A landscape with many valleys, sampled at points; each row gives a point and its height.
From any point a ball takes the steepest step (drop divided by distance) to one of its 6 nearest points. It stops when none of these is lower. Distance is the straight distance between rows; heights are no part of it.
Lapug (h 482): [137 142 122 132 153 119 145 149 106 118 122 153 109 128 120 135 120 153
 120 120 119 114 132 140 147 142 132 150 114 127 129 121 138 130 130 140
 126 133 118 127 137 116 148 110]
dubu (h 653): [141 116 140 138 136 134 142 156 115 112 120 118 176 137 138 145 111 129
 151 111 131 119  91 130 178 172 140 110 125 165 137 104 152 131 132 127
  91 109  89  98 119 168 199 124]
teten (h 407): [125 121 110 117 137 134 125 144 122 119 117 144 106 161 133  84 149 133
 134 136 140 118 157 131  89  76 118 147 142 117 111 122 126 125 150 108
 154 118 153 147 134  93 114 104]
vuzop (h 134): [210 126  80 130 171  92  96 141 122 169 103  97 141 121 158 138 130 114
 120  81  64 132 124 126 129 131 184 173 119 167 133 129 190 175 105 122
 135 142 120  87 185 168 154 172]
bifuf (h 596): [ 38 143 186 129  65 173 199 138 155 123 153 127 194 124 114 143 141  95
 145 164 161 138 103 120 134 168  60  61 129 121 142 128 117  43 122 153
  72  96 112 127  26 136  98  70]
des (h 127): [146 113  86 116 139 101  88  97 164 119 111 131  80 121 136 102 139 139
 141 124 134 132 180 133 118  88 150 166 141 110 132 136 109 187 142  76
 180 118 136 130 159  97 128 145]
Fefos (h 294): [124 119 156 140 137 129 165 134 111 119 143 138 153 132 128 150  78 127
 129 120 150 133 108 126 145 176  94 108 126 141 147 127 107 102 112 149
 124 113 112 147  88 160 148 126]
Bon (h 249): [ 70 142 157 113 100 183 167 125 148 113 159 138 118 143  94 123 156 131
 112 182 136 123 114 135 113 113 117  75 102  85 105 123 110  72 126 153
  96 148 135 159  91 103  89  97]
pume (h 657): [ 40 167 190 127  66 178 221 113 151 108 169 143 156 124  86 147 147 110
 144 184 153 114 108 112 134 166  61  46 130 103 124 109 113  46 100 142
  84 120 124 134  43 129  87  56]
fos (h 140): [203 125  88 122 175 101 100 146 115 167 103  94 141 128 161 147 116 107
 121  86  82 136 102 126 132 147 184 168 109 171 149 134 175 179 104 115
 134 149 124  97 183 182 142 175]
dati (h 299): [168 118  72 120 140  81  63 108 140 116 121 130  76 121 132 136 127 141
 128 107 139 143 159 109 121  95 167 153 152 138 124 133 118 193 125  97
 169 150 156 128 190 105 131 157]
fam (h 137): [214 133  90 128 169  94  82 142 127 177  94 106 136 126 160 133 122 114
 123  74  67 133 124 120 126 119 184 173 128 163 135 124 198 170  98 141
 143 144 119  87 199 149 162 170]
lataz (h 142): [208 135  73 140 162  85  81 146 120 176  85 117 133 115 166 133 105 127
 124  74  77 140 132 131 129 110 184 183 118 169 131 113 198 168 106 150
 140 151 126  85 202 144 164 170]
nem (h 231): [ 87 109 221  85 127 154 165 172 117  83 154  99 225 128 108 153 131 131
 106 122 159 130  89 131 202 187  79  54 103 111 154 145 114  62 138 175
  84 104  88 109  33 161 117  79]
zasu (h 129): [215 127  87 118 179  84 101 149 127 163 106 102 147 120 156 129 110 112
 111  82  78 137 111 126 142 130 187 176 122 170 145 119 189 177  92 135
 142 139 117  82 186 170 163 173]
napi (h 195): [ 69 122 183 119 139 146 161 136 126 101 164 115 181 132  79 153 108 125
 119 127 160 156 108 130 154 163  97  73  94 127 152 150 108  62 141 152
 112  92  92 118  62 162 124 123]
Visu (h 247): [121 131  97 136 146 126 118 146 122 112 106 141  93 131 127 121 131 163
 122 116 134 114 167 147 134  83 133 158 119 115 124 127 144 147 145 121
 157 123 135 150 140 104 128 117]
sedev (h 28): [120 127 108 129 148 126 121 155 120 111 118 146  99 139 121 112 132 163
 121 118 126 118 163 146 138 100 128 154 119 108 121 123 136 141 138 119
 161 127 131 147 139 102 133 118]
Bunot (h 440): [108 132 111 132 100 139 123 129 136 131 143 140 115 144 117  86 132 117
 132 147 141 114 125 113  84  87 114 132 142 123 116 124 116 103 156 136
 160 113 179 151 109  81 103 120]
zedi (h 352): [ 39 144 172 108  92 169 178 137 138 127 159 120 195 132 112 130 153 108
 145 161 161 138 104 128 133 181  70  59 115 114 151 143 110  54 146 137
  76 100 114 110  29 150  98  87]
zubak (h 320): [174 114  89 154 142  60  62  76 125 123  82 153  69 148 142 100 143 132
 106 152 129 163 174 113  83  80 167 217 158 117 138 133 128 204 120  68
 182 150 150 149 207  91 110 160]
Kos (h 170): [186 132  91 142 145 109  87 144 119 164 101  88 119 114 166 164 126 110
 120  92  90 133 109 124 122 138 168 169 120 161 128 133 168 178 114 127
 127 151 133 114 184 169 153 171]
Tade (h 240): [171 124 111 122 127 110  90 146 126 133 122 127  75 106 162 142 131 152
 143  98 115 123 138 126 146 132 155 139 137 125 120 125 116 179 129 112
 148 154 129 128 178 116 129 150]
situz (h 312): [167 112  98 160 143 105 107 142 123 154 117  93 146 121 172 143 114 134
 135  94 101 114 106 145 135 162 171 125 125 154 120 134 146 173 114 128
 119 160 107 126 177 175 152 168]
tosu (h 243): [126 120 109 134 146 132 113 146 130 121 107 133  84  97 141 135 112 148
 118 109 121 120 151 136 146 108 139 159 116 126 129 123 128 151 141 112
 147 130 109 145 153 110 125 133]
dese (h 397): [ 66 119 196  97 120 163 162 152 131  99 158 112 221 132 112 131 146 127
 127 128 153 133 100 127 176 178  74  58 102 110 158 137 116  57 145 156
  83  91 102 110  26 151 104  91]
veb (h 344): [111 137 145 114  91 154 138 121 150 126 165 139 103 141 111  90 149 109
 129 144 132 104 115 122 111  98 108 115 136  94 101 118 107  84 134 133
 153 125 184 147 108  82 110 120]
vasi (h 449): [108 130 143 135 118 131 160 125 133 143 150 134 135 136 127 116 109 145
 100 125 124 130 118 149 125 148  91 122 126 120 136 151 124 114 112 150
 152 123 150 146  81 134 135 124]
bif (h 503): [134 140 128 130 162 122 155 147 100 125 128 148 114 135 125 137 115 150
 127 133 126 105 125 130 158 174 122 138 120 136 131 125 138 127 136 137
 123 125 114 120 133 129 162 111]
mis (h 181): [ 93 121 204 105 129 143 150 164 118  84 164 105 202 122  89 161 127 132
 121 115 156 144  84 119 185 179  97  57 102 127 153 147 112  61 148 182
  99  95  84 117  51 162 135 107]
kegon (h 318): [ 77 127 148 111  95 186 162 115 140 108 156 143 111 139  92 127 155 125
 107 183 134 120 119 127 114  92 121  87 112  82  97 115 111  78 123 139
  99 139 153 166  99 100  82  94]
tuzun (h 211): [111 116 179 135 136 132 159 118 126 119 156 135 159 139 115 134  90 131
 119 116 127 126 129 151 134 169  87  91 116 121 130 142 104  88 107 146
 130 107 108 142  70 164 127 132]
voto (h 373): [157 118 110 158 143 118 105 143 115 151 116 104 142 110 165 142 119 136
 144 110 103 107 118 154 145 163 159 124 132 146 117 135 137 163 120 122
 112 148  90 117 174 165 147 162]
zenaf (h 180): [ 84 128 172 131 130 152 160 114 128 133 152 119 148 133 104 120 107 119
 106 137 131 134 117 164 118 150  98  93 111 115 127 154 107  81 118 137
 124 102 108 136  70 164 110 123]
gasa (h 342): [139 102 150 123 132 143 158 150  94 113 129 126 171 134 138 156  88 116
 138 116 141 135  98 116 151 183  99 109 129 163 158 114 115 115 141 135
  91 109 103 128  94 179 173 122]
kud (h 558): [130 123 130 152 134 127 140 143 113 119 127 112 174 125 129 143 109 126
 154 117 131 119  94 133 169 169 148 107 127 172 135 106 154 138 131 124
 104 113  83  98 126 159 193 132]
lig (h 117): [117 131 207 106 129 151 145 161  91  83 157  96 194 112  93 170  95 115
 129 119 144 128  85 123 184 169  86  72 119 139 142 144  99  66 154 174
 100  89  83 107  66 172 141 118]
sas (h 133): [129 131  81 131 138 116 109 117 157 117 104 124  91 138 121  98 140 143
 138 131 155 137 159 134 113  69 138 175 132 103 122 135 120 170 147  92
 170 112 134 154 154  88 128 118]
Mor (h 432): [ 59 109 203 101 106 165 177 164 119  97 153  99 237 118 122 152 126 117
 105 136 155 128 101 112 184 180  65  63  99 118 160 141 118  47 145 172
  74  84  99 112   6 158 102  72]
Rimor (h 139): [155 121  83 126 140  82  77  95 157 121 118 140  80 125 130 105 135 150
 146 127 132 132 170 130 110  95 161 165 145 112 126 137 108 196 119  79
 190 134 149 124 167  87 132 152]
gogu (h 456): [137 130 134 132 153 126 155 141 105 122 132 146 149 135 131 143 119 131
 144 121 127 111 102 126 154 181 133 122 130 155 136 112 133 132 127 131
 109 117 105 116 134 156 177 123]
pame (h 425): [129 136 125 138 155 120 154 144 114 127 124 146 131 131 129 143 114 137
 141 130 127 114 107 132 162 168 140 133 120 151 134 116 136 132 131 136
 106 116  91 108 144 142 178 117]
pup (h 165): [154 118  87 128 145  82  71 101 149 113 116 134  78 122 129 118 138 153
 138 122 137 144 176 114 117  95 163 162 145 127 131 139 118 195 131  88
 180 145 153 127 176  88 126 156]
duzo (h 666): [ 39 153 199 114  41 170 205  81 129  77 167 168 137 118  59 129 195 134
 125 183 134  80 114 123 109 128  45  76 141  79 123 131 110  66 130 130
 118 124 152 163  47 113  80  35]
tizul (h 162): [ 56 145 159 115 117 158 181 136 139 126 166 125 177 151  98 122 150 127
 134 164 154 139 107 151 124 159  98  59 106 117 130 149 111  64 127 156
  86 113 118 110  59 140 119 104]
miva (h 368): [115 126 156 146 132 130 169 120 122 126 150 142 150 133 124 136  91 137
 117 127 147 131 116 129 138 176  92 117 120 135 146 139 113 105 103 157
 132 119 124 147  81 153 139 125]
Gav (h 444): [207 132  71 145 154 100  69 121 130 164  63 128 101 111 178 125 120 124
 147  83 113 163 160 124 103  52 172 178 157 164 107  90 174 196 121 122
 142 145 130  99 220 106 153 172]
degev (h 560): [126 135 119 120 156 122 133 150  95 116 135 158 107 149 118 127 127 152
 118 130 114 103 140 130 137 148 116 155 119 126 125 130 140 130 133 132
 136 125 132 125 129 112 140 109]
Nogup (h 301): [167 117  98 163 147 103 113 150 125 148 116  93 165 128 164 142 104 134
 132  95 105 135 105 133 136 158 173 120 115 171 135 135 154 168 103 123
 122 151 100 124 172 185 142 176]
Gudo (h 381): [154 117 104 168 141 106 105 139 113 148 118  86 156 115 159 133 104 137
 144 105 101 107 111 154 147 164 167 114 127 158 122 128 143 160 119 112
 112 143  82 114 175 172 147 162]
Lado (h 107): [198 124  88 129 143  98  68 118 111 140  95 137  68 130 151 135 134 104
 131 106 115 150 166  98 114  89 171 171 164 152 120 110 138 194 131  98
 140 135 151 105 209 117 137 162]
pasoz (h 118): [120 133  90 127 143 125 119 142 146 115 105 139  97 150 133  95 140 149
 141 127 148 126 164 142 109  71 136 164 131 106 122 129 128 148 145 101
 166 119 128 158 143  93 130 113]
riz (h 109): [ 63 149 166 113 104 166 188 123 136 129 175 132 161 148 101 115 160 131
 131 178 144 125 114 142 113 154 108  60 108  96 126 143 106  62 125 145
  78 122 116 120  67 127 103  90]
Senon (h 623): [195 116  87 142 156  74  72  71 113 128  90 147  67 141 145 115 139 124
 122 134 129 158 182  99  97  77 170 200 165 128 130 115 138 202 112  73
 174 150 150 139 220  98 111 151]
nar (h 219): [143 125 114 137 148 131  97 146 123 130 104 129  82  92 150 136 114 150
 128 107 118 112 149 133 155 123 137 157 128 120 125 123 115 160 146 107
 142 137 107 134 162 113 122 144]
napo (h 678): [182 124  89 129 147  85  75  97 111 124 103 139  65 134 135 136 131 123
 125 119 133 156 176  98 112  91 163 176 163 147 125 117 125 200 129  88
 156 137 158 126 205 109 120 162]
Zotab (h 457): [166 104  78 144 141  70  64  75 132 111  96 140  79 136 133 114 137 138
 115 143 135 151 178 107  98  85 168 187 154 130 135 129 122 199 120  82
 180 150 159 139 201  94 126 162]
kapi (h 446): [129 127 143 133 148 135 164 134 111 134 133 141 141 132 133 142  94 123
 125 129 145 127 108 118 146 184 108 134 123 145 149 128 117 123 134 132
 121 115 120 130 100 155 148 121]
dos (h 182): [ 63 132 169 133 127 147 168 114 128 126 156 111 165 139  92 136 118 120
 110 146 158 151 109 161 126 144 105  78 102 119 135 163 117  65 132 148
 104 105 103 124  69 155 117 121]
pirob (h 302): [ 68 130 154 103  91 189 160 114 128 106 173 155 133 135  87 129 170 137
 133 191 124  99 148 119 114 116 108  85 113  79 118 127 102  73 132 131
  81 148 143 166  74  95  69  69]
burir (h 138): [151 120  90 133 135  77  85  78 167 136 109 141  90 129 132  77 146 141
 137 150 133 132 169 127  94  79 160 180 146  98 117 147  96 190 138  80
 184 128 137 129 165  70 128 148]
fulag (h 130): [140 126  83 123 138  97  88  91 170 126 107 132  83 125 126  89 143 138
 144 140 135 130 169 137 105  77 156 180 139 102 128 147 104 180 145  74
 179 115 134 130 165  87 126 141]
gavu (h 465): [ 43 168 185 129  57 182 208  96 138 101 176 143 141 112  66 139 152 126
 128 189 140 108 120 108 127 154  70  75 120 103 129 119 122  68 104 146
  85 137 142 148  45 115  74  59]
lazu (h 424): [134 120 116 159 141 125 114 137 106 145 118  92 169 107 147 136  87 127
 145 118 117 111 100 140 154 157 158 119 123 171 128 125 148 149 136 106
  99 124  78  94 154 171 164 157]
Ronez (h 394): [132 138 116 151 146 124 142 152 107 124 118 138 120 113 131 148 108 137
 126 131 128 105 108 138 154 159 140 139 122 146 119 122 138 132 134 142
 108 127  86 121 159 137 173 129]
Vop (h 154): [216 130  76 124 184  73  91 150 120 186  82 114 156  95 166 128  69 135
 114  79  97 132 118 140 141 115 201 207 118 170 150 105 186 174 113 165
 137 151 108  72 210 155 150 175]
Gozu (h 389): [ 87 125 160 110 100 186 158 116 151 113 158 128 101 125  98 118 144 108
 108 175 137 119 107 129 114  95 115  93 107  84 103 124  99  76 133 138
 112 128 154 168 101 105  85 106]
fasi (h 246): [195 131  90 127 138 106  71 142 110 167  95 107 101 120 157 154 145 112
 128  85  76 127 131 121 113 110 169 170 133 164 129 124 171 169 125 122
 133 143 144  91 199 147 155 169]
zata (h 677): [ 34 147 191 131  57 171 215 135 159 107 158 134 175 131 103 148 148 102
 141 165 162 127 105 113 128 168  54  48 131 118 131 111 115  40 105 146
  79 104 116 131  32 129  96  66]
pidu (h 251): [207 127  74 138 153  96  70 138 120 171  81 118 115 123 167 134 128 131
 124  71  88 145 151 122 116  80 172 177 141 162 118 108 186 176 117 141
 138 154 135  87 205 124 165 172]
kav (h 248): [139 106 190 125 105 132 149 166 100  97 154 121 199 131 119 166  82 126
 144 107 132 129 106 123 162 169  75  66 136 156 139 125  95  91 127 169
 105 110  84 120  77 176 161 133]
Vudor (h 88): [172 123  85 126 135  90  74 121 132 123 111 131  79 117 139 150 126 130
 130 106 134 148 159  95 119 101 165 160 153 146 120 124 130 188 129 106
 155 154 163 119 192 106 133 164]
Pufez (h 98): [ 89 122 150 109 108 182 141  84 154 113 153 129  98 126  87 116 159 106
 125 153 138 111 113 119 116  84 126 116 126  81 104 116  98  76 134 116
 141 117 174 166 105  97  87 113]
Ruv (h 257): [104 120 168 133 128 144 164 111 128 132 145 129 143 142 111 123 119 129
 114 125 125 125 122 161 121 156  87 102 120 108 131 147 113  84 110 148
 142 108 129 138  69 154 123 120]
bapi (h 393): [107 142 133 123  91 142 131 130 141 125 152 137 116 141 113  96 137 121
 122 139 128 114 119 126  97 103 102 126 145 109 114 135 115  96 141 146
 156 129 181 142 101  86 119 119]
sigum (h 155): [162 117 114 116 142 123  88 133 137 121 115 130  77  96 147 126 125 151
 140  95 112 124 157 128 149 115 154 149 130 117 126 121 110 177 131  97
 157 140 132 132 171 102 127 149]
fufo (h 450): [204 122  70 142 158  99  63 139 123 187  57 110 112 102 177 123 103 131
 125  66 100 158 152 124 109  66 180 185 142 164 117  95 193 189 127 135
 135 157 129  94 214 125 150 182]
dob (h 225): [ 71 132 173 125 118 159 167 110 135 135 152 111 137 137 110 121 121 112
  99 157 135 137 109 169 108 135  99  94 109 107 118 150 115  74 126 149
 106 106 127 145  80 152 107 118]
bam (h 392): [ 39 152 158 121  53 179 184  88 127  93 170 157 133 107  64 138 163 133
 124 196 131  93 136 107 115 124  70  87 124  89 127 137 117  75 122 147
  94 140 151 171  52  98  77  52]
Turo (h 232): [127 132  92 124 139 122 134 128 155 117 115 145 108 170 132  75 159 127
 150 144 156 123 160 123  95  67 126 155 145 106 112 120 114 142 139  93
 162 115 146 162 152  84 109 109]
modom (h 566): [176 124  86 121 125 108  74 134 119 135 106 127  78 119 153 153 136 118
 135  99 120 148 136 106 117 112 162 164 151 158 128 126 132 187 138 111
 144 150 153 115 202 119 143 174]
gan (h 201): [ 65 145 157 119 106 168 175 124 143 122 159 129 128 145  97 121 147 122
 110 180 136 126 109 149 109 125 117  68 109  91 103 141 113  71 126 151
  91 134 129 146  85 122 101  99]
fev (h 260): [157 129 125 131 133 121  96 147 120 140 108 128  94  94 162 141 122 135
 137 106 101 105 128 147 149 139 156 146 129 119 119 122 115 167 132 117
 125 155 108 130 178 129 127 155]
sozu (h 411): [106 137 138 129 105 142 146 129 125 132 143 139 122 139 115 111 123 131
 107 138 124 119 115 144 102 131  92 139 126 121 126 144 129 108 132 154
 159 123 176 154  88 122 134 124]
lefe (h 263): [ 91 139 172 121 110 159 165 120 136 141 149 116 126 138 115 107 124 116
  98 152 124 119 104 167 105 133 100  99 115  94 111 150 111  81 125 136
 128 113 130 142  83 152 109 125]
fibe (h 507): [125 131 119 115 143 126 131 148  97 120 133 143 111 149 120 108 140 148
 122 126 116 110 151 138 123 121 108 153 120 125 127 136 144 126 143 124
 145 126 147 133 116 109 134 103]
nub (h 701): [124 131 132 116 150 128 151 140  92 135 144 145 115 139 122 127 118 146
 114 125 125 113 130 132 131 167 103 161 110 133 145 138 128 133 136 133
 131 122 142 132 103 129 135 113]
saduv (h 348): [108 130 162 111  91 177 145 117 146 132 155 123 104 128 110  98 148 108
 119 153 126 111 101 140 108 109 115 112 123  80 105 130 103  83 132 126
 136 117 169 147 101 107  97 119]
Veki (h 183): [ 52 134 175 107 122 151 170 136 141 115 163 122 197 159  98 134 158 127
 140 147 161 143 109 147 140 172  88  53 105 114 137 152 118  60 134 147
  92 105 103 106  40 136 123  98]
Guvul (h 266): [103 121 151 112  97 169 137  99 152 123 162 141  99 128  95 100 152 104
 137 145 134 101 121 115 112  93 120 112 142  90 100 116 100  88 127 119
 148 115 183 151 102  84  90 122]
Zenuk (h 275): [ 75 114 218  92 115 159 173 180 106  84 153  93 231 117 123 146 118 116
  89 140 158 111 100 118 202 200  73  51 106 121 150 142 114  61 144 188
  66  90  85 109  17 160 102  67]
vefa (h 322): [ 48 151 154 109  77 190 179  99 120 118 176 146 141 128  77 130 155 129
 129 202 127  99 134 112 116 145  92  78 118  86 129 129 112  71 131 140
  74 138 145 153  63 108  69  63]
rop (h 203): [159 115  88 156 125  54  69  81 162 130  99 147  78 146 133  88 143 152
 121 163 132 140 165 127  70  79 166 198 135 100 134 144 107 186 124  90
 186 152 146 147 197  67 127 155]
geke (h 202): [174 118  82 153 149 101 101 140 126 157 109  84 146 118 168 161 115 110
 122 100  94 142  97 127 131 152 171 147 109 169 133 141 175 167 107 122
 126 154 122 125 169 182 145 174]
vod (h 365): [ 53 152 164 111  84 174 191 121 144 135 167 125 165 126 104 131 150 111
 143 184 156 131 107 122 122 171  82  67 119 108 137 134 100  66 137 135
  70 110 125 114  40 134  89  73]
mepak (h 406): [175 127  89 123 127 102  75 144 132 133 111 121  72 109 155 155 122 140
 141  90 121 139 136 116 127 120 161 148 145 148 122 124 123 187 124 119
 149 164 153 131 188 119 140 168]
ged (h 204): [169 121 100 120 133 101  74 133 140 118 122 132  73 109 142 129 135 153
 149  93 121 133 150 120 140 115 158 149 141 132 118 132 113 189 122 104
 163 158 143 125 172 106 132 159]
Rik (h 135): [117 113 185 128 133 123 161 133 124 109 162 136 176 137 114 144  82 114
 134 110 132 138 122 131 154 176  85  79 132 136 137 138  95  76 122 146
 121  91  93 130  78 166 130 130]
Fumuf (h 408): [181 125  87 133 129 110  76 144 114 148  96 116  88 112 159 161 136 121
 134  99  96 140 123 117 116 123 163 166 137 161 128 131 141 178 133 124
 129 162 151 114 197 146 151 166]
dab (h 458): [212 138  67 135 148  99  76 111 139 166  64 132  85 119 179 110 116 121
 132  93 126 166 172 116 113  55 184 174 170 161 111  94 168 206 124 109
 138 165 132 106 228 104 152 164]
dimal (h 364): [109 135 123 126  99 140 132 109 151 127 158 141 101 146 105  87 147 118
 140 145 145 107 124 108  96  89 116 114 144 113 103 120 100  97 135 134
 158 125 191 154 116  73 100 122]
kod (h 189): [ 57 143 163 128 121 154 174 121 132 121 162 118 145 148  96 126 130 122
 106 170 150 141 104 164 113 134 110  79 108 111 119 157 111  69 135 155
  98 109 109 137  81 148 113 114]
zitu (h 650): [204 123  88 129 151  86  74 102 122 139  87 143  75 143 161 118 128 116
 128 111 118 151 178 102 118  83 172 174 177 149 112  98 146 194 117  88
 154 154 141 119 222 110 126 160]
ber (h 509): [211 115  71 131 175  86  62 138 118 195  64 111 130  95 189 115  98 136
 132  59  92 159 143 129 114  76 189 201 119 165 124 101 193 184 131 132
 143 156 123  82 210 125 138 177]
logop (h 361): [168 123 115 157 137 110 100 151 119 148 114 109 126 108 172 147 122 140
 137 100 105 114 116 146 138 153 157 130 134 137 115 135 134 168 114 129
 115 157 105 130 182 160 143 167]
tuvos (h 434): [132 133 116 160 137 129 138 132 109 120 121 119 139 117 133 145 103 130
 142 128 133 110 101 135 158 161 147 130 121 162 130 118 141 151 145 130
 103 113  83 107 152 156 186 138]
Samev (h 668): [ 40 118 197 113  89 165 182 158 133  96 147 107 226 120 120 144 134 109
 117 138 154 124 104 119 168 169  62  58 102 126 156 134 125  43 138 170
  66  92 105 125   4 148  98  70]
puso (h 177): [100 112 191 121 141 135 156 133 109 114 165 120 177 129  94 147  97 125
 129 119 143 144 121 139 148 171  93  78 114 135 143 149  97  65 137 149
 113  91  87 122  66 173 126 126]
dar (h 396): [110 141 118 134 110 139 130 107 148 122 149 139 111 145 107  90 132 110
 146 152 156 114 137  94  86  81 114 127 143 113  98 120 102  97 134 128
 161 129 190 163 119  71  95 116]
korun (h 331): [176 125  90 141 125 113  84 154 131 143 110 113  98 110 163 157 131 136
 134 100 103 127 115 129 127 138 159 147 131 151 127 136 138 176 119 130
 130 161 136 131 183 144 152 164]
Nisi (h 535): [114 128 137 132 131 135 165 126 113 130 149 136 133 132 123 131  95 132
 114 122 136 128 112 130 134 177  94 132 116 128 147 138 122 119 110 151
 142 124 140 149  87 146 137 123]
bib (h 250): [214 117  73 127 180  77  74 147 115 197  70 117 139  95 180 119  78 141
 111  60  96 145 126 134 120  97 192 204 123 161 132 101 184 180 131 142
 149 154 116  76 214 143 136 180]
kez (h 409): [ 68 116 145 109  96 189 144  96 156  94 158 146 112 133  88 129 177 133
 119 174 144 115 127 113 119  84 117  89 114  76 108 114 105  80 119 122
 106 138 166 183  95  90  84  94]
zudom (h 477): [110 128 105 125 119 135 127 117 129 127 133 138 111 162 126  88 139 110
 143 154 157 112 144  97  78  78 114 142 146 116 111 120 104 117 152 112
 157 120 175 159 131  80  88 116]
Vov (h 369): [210 121  87 152 154  70  67  71 123 138  73 157  72 146 156  94 153 131
 112 144 116 165 179 109 110  73 172 225 166 110 131 120 154 199 102  72
 189 165 139 152 221  88 123 150]
nedab (h 398): [130 132 118 155 146 116 125 139 103 136 113 120 122 102 152 145  99 129
 132 125 113 102 121 141 152 154 151 140 120 148 125 126 125 150 145 125
 105 131  85 116 176 153 156 140]
zuka (h 359): [201 131  76 136 146  96  71 129 128 167  71 130 104 122 171 125 132 125
 134  75  99 151 154 126 109  78 170 169 152 165 113 101 181 182 114 129
 138 156 125  95 215 118 161 168]
Som (h 532): [ 38 148 175 124  72 178 199 132 153 124 154 131 183 130 112 134 144  94
 142 173 166 138 106 119 128 169  63  63 121 120 143 130 116  50 128 147
  73 101 115 121  29 139  99  76]
Guli (h 175): [133 104 171 135 121 132 156 149 115 104 144 129 183 137 128 157  72 131
 140 116 143 130 108 117 156 172  86  86 135 150 144 116 101  99 123 153
 109 111  95 133  88 173 158 136]
pura (h 526): [120 133 114 122 125 134 122 143 101 128 131 145 112 145 120 106 138 138
 116 138 122 119 141 132 103 117 107 159 128 127 135 141 129 121 158 131
 147 122 164 136 105 108 119 114]
giz (h 222): [ 58 143 167 106 106 169 185 128 145 128 170 131 182 143 109 123 160 117
 148 169 154 139 107 135 120 174  90  66 107 116 137 145 107  65 141 143
  68 106 115 106  35 144 106  89]
Derak (h 413): [212 133  73 133 144  92  75 124 121 156  75 136  91 126 174 124 129 125
 138  84 104 151 159 117 111  69 177 165 171 163 107  94 165 192 115 119
 139 150 130  92 217 118 155 169]
keb (h 233): [ 71 120 188 105 134 147 157 151 133  96 169 113 204 142  95 142 142 132
 133 127 163 148  91 133 166 172  88  54  99 126 153 150 126  61 133 164
  96 100  94 114  29 155 133 102]
loro (h 274): [185 113  91 157 141  71  57  68 132 136  67 154  63 143 154  90 174 127
 122 158 111 158 160 116  74  66 165 239 151 103 145 130 135 197 118  66
 187 148 156 165 212  83 113 152]
fov (h 123): [149 117  98 115 131 110  86 112 153 121 109 129  84 106 129 119 132 151
 141 102 128 130 167 137 134  95 150 163 130 112 131 133 115 182 138  85
 169 126 135 135 146 102 121 147]
Lud (h 136): [133 131  82 133 129 113 116 101 176 121  99 128  85 144 124  90 147 119
 148 154 149 135 154 131  96  59 156 174 135  97 124 131 112 166 151  89
 169 109 135 162 168  74 127 116]
Tasu (h 340): [ 99 135 161 128 107 151 151 122 138 139 148 124 126 146 119 104 133 121
 107 148 114 118 115 166 111 124  95 110 131  99 118 146 108  96 123 140
 143 111 152 149  86 128 119 120]
Napev (h 349): [128 140 119 146 144 124 124 153 112 128 123 138 112 107 129 145 102 143
 123 123 130 114 127 129 155 144 144 150 118 134 121 124 133 144 138 141
 119 128  95 129 165 128 152 128]
nagi (h 99): [ 42 155 184 122  56 175 211  86 134  84 178 149 140 115  61 146 174 133
 119 188 134  90 115 124 129 145  56  62 126  92 123 121 120  71 100 129
 102 138 146 160  38 115  83  45]
batig (h 500): [202 124  84 129 143 101  65 135 117 153  86 131  89 127 158 141 145 111
 134  88 101 140 149 112 113  90 167 163 161 167 118 104 157 182 124 112
 134 147 149  94 207 127 152 166]
dig (h 439): [135 113 144 123 152 137 165 141 102 119 132 145 150 135 136 143 103 119
 144 126 135 119 104 114 156 187 113 129 133 153 152 114 116 126 137 133
 107 114 108 117 108 166 165 125]

Call two points neighbours if one is among the 6 nearest of the other. Go from one point of each pair to the other, from neighbour to neighbour, staying as low as possible. Name the highest point that can't be avoided.
riz / Rik: dos
sedev / zasu: korun
riz / Pufez: kegon
fov / sedev: sas

For each start below, name the point where the ball stops.
Samev: lig
dab: zasu
voto: zasu
lazu: zasu
Gudo: zasu
zubak: fov
Vov: fov
